Each scene shows the same named points in several views. A view is turned or mirrored, and shifted as a whole, has a little noise and may leave points out.
In the rows, zero is written as 128.

Scene 1
View 1
J_920: 118,122,146,166,135,113,118,120,108,163,144,131,124,149,129,126,126,133,120,133,157,119,120,108,159,110,153,128,119,154,101,163,125,120,117,118,127,135
J_998: 113,137,133,145,145,125,109,133,113,143,123,119,126,153,134,128,124,123,125,125,144,129,127,121,155,144,144,144,102,105,121,138,116,126,100,116,131,145
J_644: 121,124,128,162,137,103,119,119,108,163,129,120,134,149,134,138,118,132,118,125,157,126,129,118,153,126,138,129,112,149,117,165,120,136,105,118,125,138
J_127: 113,118,108,140,143,96,128,128,103,135,118,121,143,136,143,145,124,122,119,123,141,142,127,131,143,147,138,131,110,138,139,151,114,153,110,124,135,135
J_990: 118,121,127,148,136,108,119,125,109,151,126,124,139,143,137,140,122,126,119,123,148,130,129,123,150,136,140,133,113,136,123,158,117,135,105,123,129,138
J_86: 117,110,145,169,128,112,120,122,111,157,148,140,125,149,121,126,127,138,123,135,153,114,118,109,160,101,156,120,121,170,97,173,127,115,128,125,130,128
J_241: 121,142,99,137,156,97,124,130,97,147,102,103,150,139,160,155,114,115,113,112,160,149,137,140,148,178,117,154,94,102,143,139,102,172,75,107,129,152
J_788: 108,95,102,132,136,93,139,127,109,119,123,141,152,124,137,151,127,124,120,130,119,140,122,134,140,122,141,112,131,174,142,169,120,151,136,135,138,115
J_489: 117,156,107,138,153,120,111,136,105,144,97,104,145,146,149,143,120,110,121,110,149,143,141,136,150,186,123,162,89,81,140,121,104,150,75,108,132,158
J_562: 120,119,125,153,139,102,122,127,108,150,132,127,134,145,134,139,122,130,122,126,146,131,124,126,156,129,139,131,116,149,120,160,118,138,111,120,128,137
J_136: 113,114,121,147,140,103,124,126,109,136,127,130,141,135,136,140,123,126,118,130,135,133,125,127,149,129,143,124,115,151,128,160,119,139,120,126,132,128
J_249: 111,123,106,134,146,103,128,133,107,126,113,122,148,137,148,149,123,112,123,116,129,146,131,137,144,155,133,139,108,123,144,147,112,151,102,124,134,137
J_304: 117,116,102,142,146,86,136,123,99,143,115,120,155,130,154,154,119,122,115,118,145,146,130,138,144,150,126,132,113,149,143,162,114,165,105,121,132,135
J_621: 102,117,123,140,137,127,118,141,118,117,122,140,132,141,129,128,136,123,133,134,114,124,119,126,148,126,158,128,115,135,127,140,120,114,137,136,140,125
J_545: 111,148,130,143,148,136,106,137,117,142,118,115,122,151,133,126,127,117,129,126,143,125,129,127,153,155,144,151,95,93,125,122,111,126,93,113,134,151
J_585: 114,121,96,129,145,92,135,131,105,123,108,120,158,127,152,157,121,116,118,116,134,154,129,143,140,161,125,136,112,130,148,147,108,166,107,122,135,136
View 2
J_562: 143,124,138,140,154,139,127,117,109,127,119,120,131,155,117,119,106,116,133,134,119,150,139,124,141,113,146,125,120,132,142,109,109,139,118,124,128,134
J_136: 121,120,143,129,137,135,136,109,113,148,113,112,136,132,116,131,109,111,141,132,117,149,136,121,129,119,150,120,102,128,138,122,116,136,112,120,124,154
J_998: 162,137,127,163,164,142,128,120,118,120,102,135,122,175,132,118,111,127,125,135,107,151,136,129,155,111,132,125,128,131,148,113,103,128,143,132,132,116
J_621: 145,128,124,149,134,151,130,114,115,107,89,118,142,148,140,140,117,138,121,132,105,143,140,125,143,119,148,117,96,124,142,138,108,143,147,130,108,133
J_127: 125,133,146,131,145,139,139,110,120,146,103,130,121,150,125,119,114,110,142,132,111,154,127,117,137,122,134,125,114,132,144,124,116,124,133,133,135,131
J_489: 148,154,142,154,174,135,143,113,130,148,92,158,98,187,143,99,122,107,133,130,97,150,121,111,164,127,100,128,136,139,157,107,109,96,160,147,156,96
J_920: 159,122,129,152,160,139,117,125,105,112,121,105,139,157,104,121,97,126,128,135,123,155,145,133,144,94,164,128,129,131,139,99,102,153,106,123,113,139
J_545: 170,144,124,170,163,142,132,119,119,115,95,143,116,188,138,110,114,126,121,133,102,150,131,124,166,113,126,127,130,135,153,116,103,118,158,143,138,105
J_249: 128,137,145,134,147,143,147,109,120,146,97,140,117,155,137,118,121,107,144,131,103,147,127,114,146,129,122,125,109,132,144,127,118,116,143,135,137,124
J_241: 119,146,157,133,156,135,153,104,127,172,93,153,95,165,142,104,123,95,148,132,99,152,117,106,148,139,105,123,123,138,147,118,119,95,144,144,160,113
J_644: 148,126,140,148,164,134,121,118,112,129,118,118,126,161,106,117,103,112,133,133,120,156,138,127,142,105,148,127,133,134,143,104,108,138,110,127,128,135
J_990: 141,130,138,145,157,136,128,117,114,133,108,124,125,157,116,116,103,117,136,132,114,154,135,123,146,110,141,125,123,133,143,109,109,137,125,127,131,132
J_86: 153,116,128,145,151,137,113,119,101,108,124,97,148,143,100,129,96,127,130,135,125,152,153,137,132,95,169,123,118,126,135,109,100,158,98,114,105,149
J_585: 112,136,150,128,140,137,152,104,127,163,97,138,112,147,140,117,123,100,148,130,103,149,123,108,137,137,117,125,108,131,146,132,119,110,142,137,146,131
J_788: 107,120,144,116,123,142,141,105,116,148,104,113,140,119,127,134,120,108,147,130,111,147,136,118,124,129,152,118,88,128,135,140,123,136,123,120,119,155
J_304: 113,135,155,125,147,136,141,103,117,163,111,130,115,145,121,116,117,96,151,130,111,153,131,114,134,129,130,123,118,134,144,123,118,119,124,130,141,135
View 3
J_998: 132,108,137,153,126,141,107,126,126,166,120,116,114,140,121,118,151,197,145,114,123,109,141,122,150,128,132,108,149,136,119,135,137,111,129,107,133,134
J_990: 119,107,133,149,117,141,114,119,123,141,119,122,118,147,128,127,139,168,132,105,134,107,130,128,138,133,140,101,134,133,119,133,141,126,134,119,118,130
J_585: 120,119,144,134,117,129,110,134,129,147,89,111,112,140,121,104,126,115,131,115,117,110,131,130,151,156,106,119,134,115,157,137,145,151,135,145,124,123
J_86: 113,98,109,152,118,146,123,108,119,124,140,133,120,154,136,148,141,189,122,94,154,115,122,128,117,116,177,86,123,135,87,128,132,115,136,109,104,139
J_136: 108,108,123,135,112,152,119,120,120,118,121,129,122,147,134,121,135,142,116,109,141,116,113,138,120,134,146,104,113,119,127,131,137,134,138,120,107,126
J_920: 119,99,111,154,120,139,119,109,121,140,134,127,116,149,131,140,142,191,136,99,151,112,130,121,130,121,166,86,131,139,97,133,133,116,135,110,108,141
J_241: 134,121,151,147,119,113,98,133,135,172,88,103,110,135,118,106,128,138,149,111,107,105,152,115,168,160,97,115,147,123,155,139,149,133,129,144,138,132
J_545: 138,110,145,155,128,143,102,134,125,171,119,120,115,138,115,113,154,204,154,117,110,111,149,117,156,130,124,115,156,139,126,138,135,105,125,101,142,129
J_788: 101,110,128,124,105,164,124,124,116,112,120,132,129,142,133,109,138,132,109,116,139,127,98,149,116,131,143,118,107,110,136,134,132,144,137,116,107,117
J_249: 123,118,148,135,117,146,108,133,127,151,108,123,117,136,120,103,139,148,133,120,115,118,128,131,145,143,120,124,134,122,144,135,140,135,133,119,132,121
J_621: 116,107,135,136,119,171,117,129,119,141,140,137,126,140,122,112,154,192,123,127,120,125,113,143,129,112,150,125,133,129,118,133,128,116,128,87,123,116
J_562: 115,104,127,150,120,140,115,119,125,141,122,124,116,147,131,126,136,168,130,103,140,110,128,126,135,130,145,99,129,133,115,130,136,123,135,122,115,132
J_489: 141,119,158,151,124,122,95,136,132,185,97,103,108,132,113,101,144,168,155,118,95,103,152,118,170,152,94,126,159,134,151,140,144,123,126,126,151,131
J_304: 114,114,136,135,109,135,115,122,125,133,103,118,115,146,127,115,130,127,125,107,131,112,126,128,141,149,123,111,124,114,144,135,144,145,140,137,120,124
J_644: 118,105,122,151,116,129,115,117,123,144,119,121,113,148,129,134,134,170,134,97,144,108,136,119,136,135,147,92,132,132,108,131,140,121,135,126,114,136
View 4
J_86: 156,136,118,158,108,181,176,113,120,132,125,113,125,142,85,121,133,139,155,114,107,119,135,134,114,138,85,122,126,127,118,144,131,146,110,107,139,95
J_136: 157,128,115,146,132,156,141,122,115,146,132,128,124,134,98,128,149,149,153,112,146,126,151,122,118,145,121,125,133,123,142,146,154,122,126,118,146,89
J_585: 137,125,126,139,147,126,104,129,117,153,134,139,125,136,119,127,158,144,131,123,150,134,149,133,142,146,154,136,132,142,157,142,170,106,145,137,151,97
J_920: 147,138,124,152,108,174,163,116,125,135,124,114,127,146,89,122,137,139,146,116,91,126,134,135,126,138,95,120,125,130,120,149,130,141,109,117,144,96
J_545: 111,140,133,135,122,135,117,126,137,126,123,112,136,153,122,111,152,135,127,140,78,130,128,157,161,142,127,141,124,166,140,136,128,110,135,144,132,118
J_249: 133,131,125,138,140,129,111,130,123,142,130,132,128,136,118,127,158,144,138,129,131,135,144,139,146,147,142,134,132,148,150,138,161,108,140,136,145,97
J_621: 145,125,119,148,125,153,142,131,123,110,145,119,139,149,109,104,151,128,156,128,118,105,147,134,125,166,103,137,141,147,145,119,132,112,139,134,115,112
J_644: 140,138,127,145,114,160,143,117,130,148,118,119,123,140,96,128,143,145,137,119,99,138,132,136,138,132,117,120,122,141,127,150,140,130,118,120,149,95
J_998: 121,136,128,140,117,145,130,126,133,129,123,111,133,150,113,117,148,133,134,133,85,130,130,149,152,140,120,135,126,156,138,139,132,120,131,136,138,109
J_127: 136,131,122,140,136,140,124,126,120,145,130,127,125,136,106,125,153,144,139,125,133,132,146,136,134,146,138,130,134,139,146,142,158,117,133,131,143,93
J_562: 144,132,123,147,122,159,141,119,123,145,123,123,125,139,96,128,146,142,139,123,112,132,138,134,134,139,118,127,125,136,132,148,146,130,119,122,146,94
J_241: 116,140,139,125,137,116,90,129,131,160,117,129,125,137,123,135,155,147,112,130,111,155,133,150,174,128,165,131,121,160,152,152,165,108,140,144,162,98
J_990: 140,136,124,142,121,153,137,120,126,142,124,123,125,138,102,123,145,143,138,126,110,131,139,137,139,140,118,128,130,142,134,143,146,125,124,125,144,96
J_489: 105,135,141,127,135,113,89,130,137,146,120,122,133,145,129,119,153,141,109,139,91,144,134,158,178,132,158,142,124,170,154,147,146,103,142,149,150,112
J_304: 142,130,122,137,140,140,120,122,117,158,126,136,123,130,109,135,150,151,131,122,142,142,146,128,138,139,147,126,131,137,149,147,170,114,132,128,157,84
J_788: 162,120,113,145,142,152,143,127,106,139,146,137,122,134,98,126,148,144,155,113,169,120,154,114,108,159,126,129,140,121,149,132,163,115,135,119,136,85
View 5
J_127: 141,120,125,132,130,133,146,107,134,128,134,116,131,132,142,123,154,106,116,117,134,120,115,108,99,145,134,142,135,123,117,130,143,111,157,124,165,134
J_136: 136,137,119,144,118,123,133,105,136,129,131,123,135,141,124,116,143,100,131,123,130,124,116,93,103,144,132,148,132,107,118,127,160,110,158,99,168,138
J_585: 148,121,130,136,132,141,157,108,128,134,127,108,140,141,157,134,161,103,110,108,142,129,105,110,90,144,128,139,133,124,120,125,141,107,172,139,168,125
J_249: 146,119,126,130,132,141,153,110,136,128,135,113,132,132,153,127,162,106,113,113,138,122,112,113,99,146,131,139,135,129,117,126,140,106,164,142,161,130
J_998: 133,100,124,121,144,139,131,120,146,115,144,125,107,113,135,112,155,112,119,118,123,107,133,130,119,147,141,131,144,128,114,136,121,114,125,131,157,142
J_920: 128,116,109,131,131,121,111,118,146,113,137,131,107,124,99,99,133,108,138,133,120,107,143,114,126,142,141,141,134,108,110,139,144,116,120,89,160,153
J_304: 149,122,131,137,131,136,145,101,127,125,124,104,133,142,132,124,154,100,117,113,140,124,107,101,94,132,130,139,125,115,114,125,148,107,174,121,174,130
J_489: 148,87,135,108,165,157,160,116,133,109,132,104,107,116,160,128,176,113,92,104,138,112,110,140,104,144,136,123,144,144,117,136,104,108,146,170,156,127
J_621: 117,131,107,130,115,118,135,123,158,138,148,148,132,117,154,127,142,108,142,125,117,115,145,118,124,165,138,140,153,129,129,133,153,116,123,121,147,143
J_562: 135,119,117,133,131,129,128,112,140,117,134,119,118,128,114,114,143,104,127,124,128,111,129,112,116,141,137,142,133,115,111,134,145,112,139,107,170,144
J_545: 131,93,122,112,150,143,143,130,150,112,145,127,104,105,146,119,162,115,111,114,126,104,134,141,123,156,138,127,153,140,120,139,111,115,121,150,151,137
J_990: 129,125,119,134,124,124,136,116,140,131,138,127,130,127,136,114,146,103,132,123,127,119,126,111,108,148,136,141,138,121,122,129,150,111,140,112,161,139
J_86: 124,127,103,136,120,115,107,119,148,117,136,133,110,128,90,98,126,104,144,137,116,109,146,103,129,145,142,146,131,103,110,141,158,117,124,73,169,160
J_241: 154,94,142,122,161,158,160,109,122,110,126,95,116,133,148,120,173,108,96,102,146,120,101,122,95,132,133,128,133,138,110,129,114,106,162,159,170,126
J_644: 135,111,119,129,141,132,125,115,138,107,131,117,109,128,103,108,146,104,125,126,124,108,134,117,120,136,137,139,132,116,110,135,136,116,140,103,170,149
View 6
J_136: 135,128,144,126,114,142,132,154,121,140,110,113,110,156,136,124,131,124,138,140,138,118,124,129,99,126,135,119,111,100,112,128,158,116,133,142,120,147
J_998: 122,136,124,114,108,136,110,102,111,127,122,122,125,133,128,127,153,83,151,131,104,127,145,139,111,108,125,134,121,152,118,133,159,114,122,130,112,110
J_990: 128,138,137,111,108,141,117,125,116,128,119,121,120,148,134,131,147,102,151,136,122,119,135,142,100,116,132,127,116,126,120,130,160,111,125,132,117,128
J_545: 114,140,114,113,106,131,102,89,104,121,124,126,134,126,124,118,163,76,149,127,97,130,148,141,119,111,126,134,114,168,121,122,159,118,125,125,114,103
J_562: 132,133,142,118,111,136,123,132,118,131,118,119,116,148,138,134,145,105,156,139,123,118,131,143,100,116,130,126,116,122,119,135,159,107,125,133,112,132
J_249: 120,139,117,122,100,147,107,132,124,130,102,126,138,134,122,109,133,106,134,130,113,133,130,125,116,126,138,123,105,138,118,111,165,122,135,127,121,133
J_86: 140,123,157,120,132,122,149,131,107,138,134,105,86,159,147,146,155,99,159,144,138,102,137,150,88,101,122,134,128,106,108,153,150,96,116,149,105,128
J_788: 133,123,133,136,120,144,140,166,125,141,104,108,111,157,133,114,117,128,119,135,142,121,128,122,106,127,141,113,112,104,109,123,153,121,144,145,125,152
J_127: 123,140,128,125,101,147,116,138,124,132,105,126,129,139,130,116,135,110,137,136,119,127,127,131,109,128,134,120,108,122,118,119,164,120,131,130,122,138
J_920: 137,129,155,115,119,124,134,117,110,133,130,115,100,155,144,144,158,94,161,142,126,106,139,147,96,106,125,136,127,122,119,151,153,97,113,142,107,122
J_621: 119,123,117,135,133,127,141,120,106,139,127,103,100,138,128,105,138,99,118,124,128,120,147,133,119,98,131,120,128,139,105,133,143,122,139,142,119,121
J_644: 129,134,147,109,108,140,118,125,117,129,124,120,116,151,142,142,154,100,164,139,119,116,134,144,93,119,128,134,116,122,117,136,164,101,116,132,113,125
J_241: 119,151,118,108,75,160,80,120,130,113,89,147,166,132,126,120,145,99,152,136,94,143,123,131,114,144,140,129,93,144,128,102,180,121,126,113,123,127
J_304: 124,139,123,121,85,159,104,150,133,124,91,134,150,144,125,113,123,118,135,133,114,137,120,124,111,142,146,118,93,120,126,103,172,128,140,126,124,144
J_489: 115,148,105,110,80,155,80,97,121,117,105,145,163,123,117,113,152,83,154,125,85,143,136,131,122,133,135,132,99,163,129,103,174,124,126,114,123,112

In a view up to two points have been moved. Name them for each view, in the order of its rows, or write -.
view 1 => J_136
view 2 => J_241
view 3 => J_585
view 4 => -
view 5 => J_990
view 6 => J_304

Scene 2
View 1
J_662: 125,140,122,138,151,112,117,114,118,126,135,109,93,126,138,133,138,134,105,140,125,143,112,144,134,130,131,125,152,105,141,135,93,145,107,146,142,117
J_72: 139,127,125,149,134,124,116,131,134,129,135,135,102,118,134,115,119,124,109,144,143,128,132,126,129,116,115,127,153,131,150,117,111,144,110,123,136,116
J_612: 152,123,125,149,129,132,107,144,146,121,136,140,98,115,132,105,124,122,116,146,159,124,137,123,123,111,108,127,152,127,155,115,108,146,101,105,143,111
J_968: 121,119,125,153,134,115,129,129,116,146,130,146,130,110,137,122,105,122,106,134,125,125,127,122,132,119,128,135,148,155,137,105,127,137,139,133,128,124
J_984: 140,124,127,155,126,122,121,141,130,134,135,143,118,106,136,100,107,116,113,138,145,118,131,117,122,112,114,131,153,153,143,108,125,146,121,107,130,120
J_300: 103,123,126,150,146,111,133,108,109,148,130,143,129,120,132,152,118,130,99,126,105,142,118,132,138,134,141,137,145,138,139,115,114,127,142,169,130,126
J_954: 143,102,130,158,115,143,112,146,152,132,128,179,122,118,128,115,101,112,116,142,155,121,155,111,126,109,106,137,147,156,154,100,121,131,123,116,137,111
J_637: 113,116,125,156,136,118,132,120,114,153,127,155,136,111,132,139,108,126,99,129,110,133,125,124,136,125,133,140,147,157,140,108,127,126,151,156,126,127
J_76: 146,123,125,152,123,124,118,150,136,132,141,138,113,104,136,93,106,114,112,144,155,111,134,120,119,106,107,128,152,154,152,109,124,152,115,91,135,118
J_948: 136,123,128,151,135,128,114,128,136,129,132,145,108,121,132,127,122,126,112,140,141,132,133,129,129,122,120,131,150,128,149,116,103,139,118,133,142,117
J_848: 121,116,126,152,134,120,126,127,123,144,131,149,124,116,133,134,112,122,103,130,124,134,131,127,131,121,130,137,149,144,144,109,119,129,136,147,132,122
J_27: 156,108,125,159,111,139,112,154,152,126,127,167,115,110,133,100,98,108,118,147,168,117,152,108,122,101,101,129,151,154,155,99,121,142,112,91,135,113
View 2
J_848: 148,151,111,131,124,120,136,104,109,115,108,122,142,102,142,126,152,140,125,127,129,139,127,137,110,131,140,127,142,118,108,118,128,128,157,117,108,137
J_984: 142,117,124,108,100,119,108,144,126,131,117,135,157,134,104,152,133,117,138,131,126,133,107,155,129,135,126,146,124,141,122,154,147,124,144,109,136,108
J_27: 141,112,129,96,79,124,114,151,136,131,114,138,161,136,91,159,117,106,137,138,124,152,107,149,137,125,124,142,123,134,129,161,155,113,146,116,138,106
J_637: 151,150,108,124,117,114,146,104,105,115,102,123,144,98,142,125,150,132,122,127,128,145,125,130,114,128,137,123,137,114,113,120,133,121,160,116,106,138
J_948: 128,132,123,120,120,128,110,120,124,138,122,126,156,122,123,139,139,120,136,132,129,135,127,142,119,127,122,146,127,126,122,132,130,140,145,115,119,121
J_954: 134,123,128,100,81,131,130,133,134,133,109,134,157,122,99,154,117,108,131,137,129,166,112,133,130,121,125,138,122,121,131,144,151,118,155,115,129,112
J_612: 130,119,129,112,110,125,96,137,132,139,128,131,158,133,108,151,127,120,137,136,128,126,115,157,123,132,119,153,126,140,127,151,136,139,140,111,134,105
J_662: 124,141,115,133,156,119,87,107,113,140,133,120,152,120,144,128,156,132,137,131,132,103,134,154,102,141,120,156,137,130,113,121,108,160,142,116,117,124
J_968: 159,141,113,120,117,114,130,122,110,115,107,129,146,114,131,137,146,133,125,125,127,135,117,143,118,132,138,128,136,126,113,135,143,122,153,114,119,131
J_72: 133,124,126,118,119,123,100,127,122,136,121,128,157,126,119,147,134,122,137,133,129,127,117,152,123,131,120,151,129,135,123,139,131,139,142,116,124,113
View 3
J_300: 102,107,132,91,126,105,105,121,143,164,108,117,116,124,122,136,136,139,119,152,154,147,115,148,121,124,112,133,135,160,154,122,101,121,120,126,111,132
J_948: 127,115,118,107,126,125,124,125,127,144,120,127,130,123,130,129,124,158,120,143,126,135,133,143,126,134,150,137,114,131,133,120,122,115,117,135,102,135
J_27: 142,134,120,135,111,132,131,131,136,125,110,131,151,97,143,141,134,179,116,128,112,113,158,154,133,160,173,150,112,96,113,97,132,82,102,138,97,148
J_637: 103,119,128,104,115,91,109,117,156,161,109,112,120,114,128,152,139,151,121,153,143,133,124,150,128,128,117,142,142,144,136,107,95,97,115,129,101,138
J_848: 115,116,129,109,119,113,113,124,144,151,107,122,127,117,128,139,136,148,116,146,140,133,128,153,123,138,130,139,127,142,143,113,110,109,113,128,109,144
J_662: 128,98,116,91,135,145,117,131,113,154,120,132,123,140,116,105,120,143,125,145,137,155,119,142,122,125,143,125,103,150,150,141,127,142,122,132,115,130
J_76: 151,125,135,132,117,152,127,141,130,126,98,142,155,99,142,126,150,162,110,115,124,130,149,162,123,177,169,142,107,109,128,107,145,104,94,124,117,157
J_612: 140,119,117,117,125,144,133,136,122,133,121,138,142,116,131,121,129,167,120,129,119,132,142,146,131,149,172,139,105,112,129,116,140,111,110,135,106,137
J_984: 141,121,126,124,115,139,127,133,130,131,107,134,148,105,138,130,139,169,115,130,119,129,144,154,132,159,165,143,110,113,129,108,138,101,100,134,107,146
J_954: 131,128,120,125,115,112,128,125,148,136,118,122,140,101,139,149,134,175,118,143,115,110,149,150,133,145,160,152,125,105,117,91,120,84,108,137,92,141
J_968: 121,117,138,112,117,119,113,128,145,148,101,126,131,112,133,139,146,151,115,137,143,137,131,157,121,149,128,141,128,136,136,110,115,106,106,125,112,147
View 4
J_72: 144,139,140,115,145,133,157,115,108,123,123,145,132,113,119,114,146,121,125,108,123,128,121,147,121,129,131,135,126,143,141,125,126,131,123,168,132,138
J_612: 141,150,149,119,144,132,150,119,107,113,125,147,135,111,111,113,138,125,116,103,124,134,130,141,123,122,129,134,121,133,146,127,124,134,120,170,126,136
J_848: 127,136,117,122,126,127,145,95,117,129,97,118,133,106,120,117,126,136,126,115,116,95,123,138,128,152,119,116,126,146,124,151,129,144,97,123,114,139
J_300: 125,125,104,116,122,119,139,90,110,132,91,115,132,93,120,118,138,149,126,118,126,78,119,128,126,170,119,112,131,155,117,150,119,146,91,97,118,145
J_948: 130,145,130,119,136,124,139,111,102,119,114,136,137,102,114,114,139,138,117,110,124,111,129,131,126,139,126,125,122,134,134,132,119,134,109,140,121,141
J_984: 146,145,145,119,139,136,155,109,116,124,121,138,134,120,121,113,129,119,121,105,112,128,128,154,120,123,127,131,118,135,142,141,137,133,116,179,126,136
J_76: 147,141,146,121,137,138,159,105,123,127,120,135,133,123,124,120,133,116,126,107,108,132,128,159,116,123,128,133,118,139,144,139,140,136,120,185,124,138
J_27: 137,158,151,130,140,140,146,114,126,121,119,132,139,130,116,114,113,117,113,102,102,139,142,154,120,111,124,124,107,120,151,147,149,140,114,194,112,134
J_954: 128,163,138,134,136,131,138,109,118,120,108,127,140,122,111,113,107,127,114,102,104,126,140,148,124,123,121,113,105,116,141,156,145,141,103,174,105,134
View 5
J_968: 140,139,121,122,141,107,138,117,145,149,123,122,134,131,119,141,141,109,140,121,122,144,135,113,130,112,118,128,135,134,121,109,136,133,129,131,120,111
J_984: 157,118,114,112,131,114,155,144,144,124,116,147,112,115,102,124,120,104,131,119,109,146,112,119,127,126,105,116,124,141,108,124,125,131,120,109,141,125
J_662: 135,142,141,121,146,126,148,141,147,132,125,144,123,82,138,127,138,137,108,154,135,133,143,92,140,131,109,119,132,134,121,92,141,86,157,120,109,112
J_612: 154,114,126,115,129,124,154,151,147,112,121,150,110,101,111,121,120,116,124,129,108,142,116,115,129,134,104,109,127,141,109,117,126,120,129,103,140,126
J_76: 160,118,110,115,135,112,151,141,141,125,114,152,109,119,101,124,123,102,136,118,112,147,107,114,128,125,107,121,123,140,103,122,123,134,117,111,140,127
J_954: 151,107,125,109,116,120,146,136,151,121,124,123,128,129,105,133,111,101,145,103,88,144,122,144,126,126,111,101,139,141,119,126,129,144,120,117,141,119
J_637: 128,143,130,126,140,110,131,108,149,159,127,102,143,131,125,145,148,115,140,118,122,138,150,117,135,110,123,123,142,135,133,103,144,129,134,140,107,105
J_948: 140,125,134,114,132,125,146,134,149,126,126,129,126,108,126,129,127,123,126,132,110,135,133,117,130,131,111,110,134,138,123,108,135,114,139,115,124,115
J_72: 146,121,127,117,134,121,149,142,148,125,124,141,121,103,119,126,128,117,124,129,117,136,128,108,131,128,106,109,132,137,116,114,132,117,135,113,127,120
J_300: 123,139,138,123,140,122,136,113,149,149,129,106,143,121,133,144,141,121,131,125,119,136,151,119,137,117,120,120,144,131,135,99,146,119,146,140,108,102
J_848: 133,139,131,121,136,116,137,120,148,143,124,114,135,124,127,138,137,114,136,123,119,139,142,117,134,122,120,118,142,133,127,110,141,122,137,130,118,106

In a view up to two points have been moved. Name them for each view, in the order of its rows, or write -.
view 1 => J_984
view 2 => J_848
view 3 => J_637, J_76
view 4 => J_72
view 5 => J_300
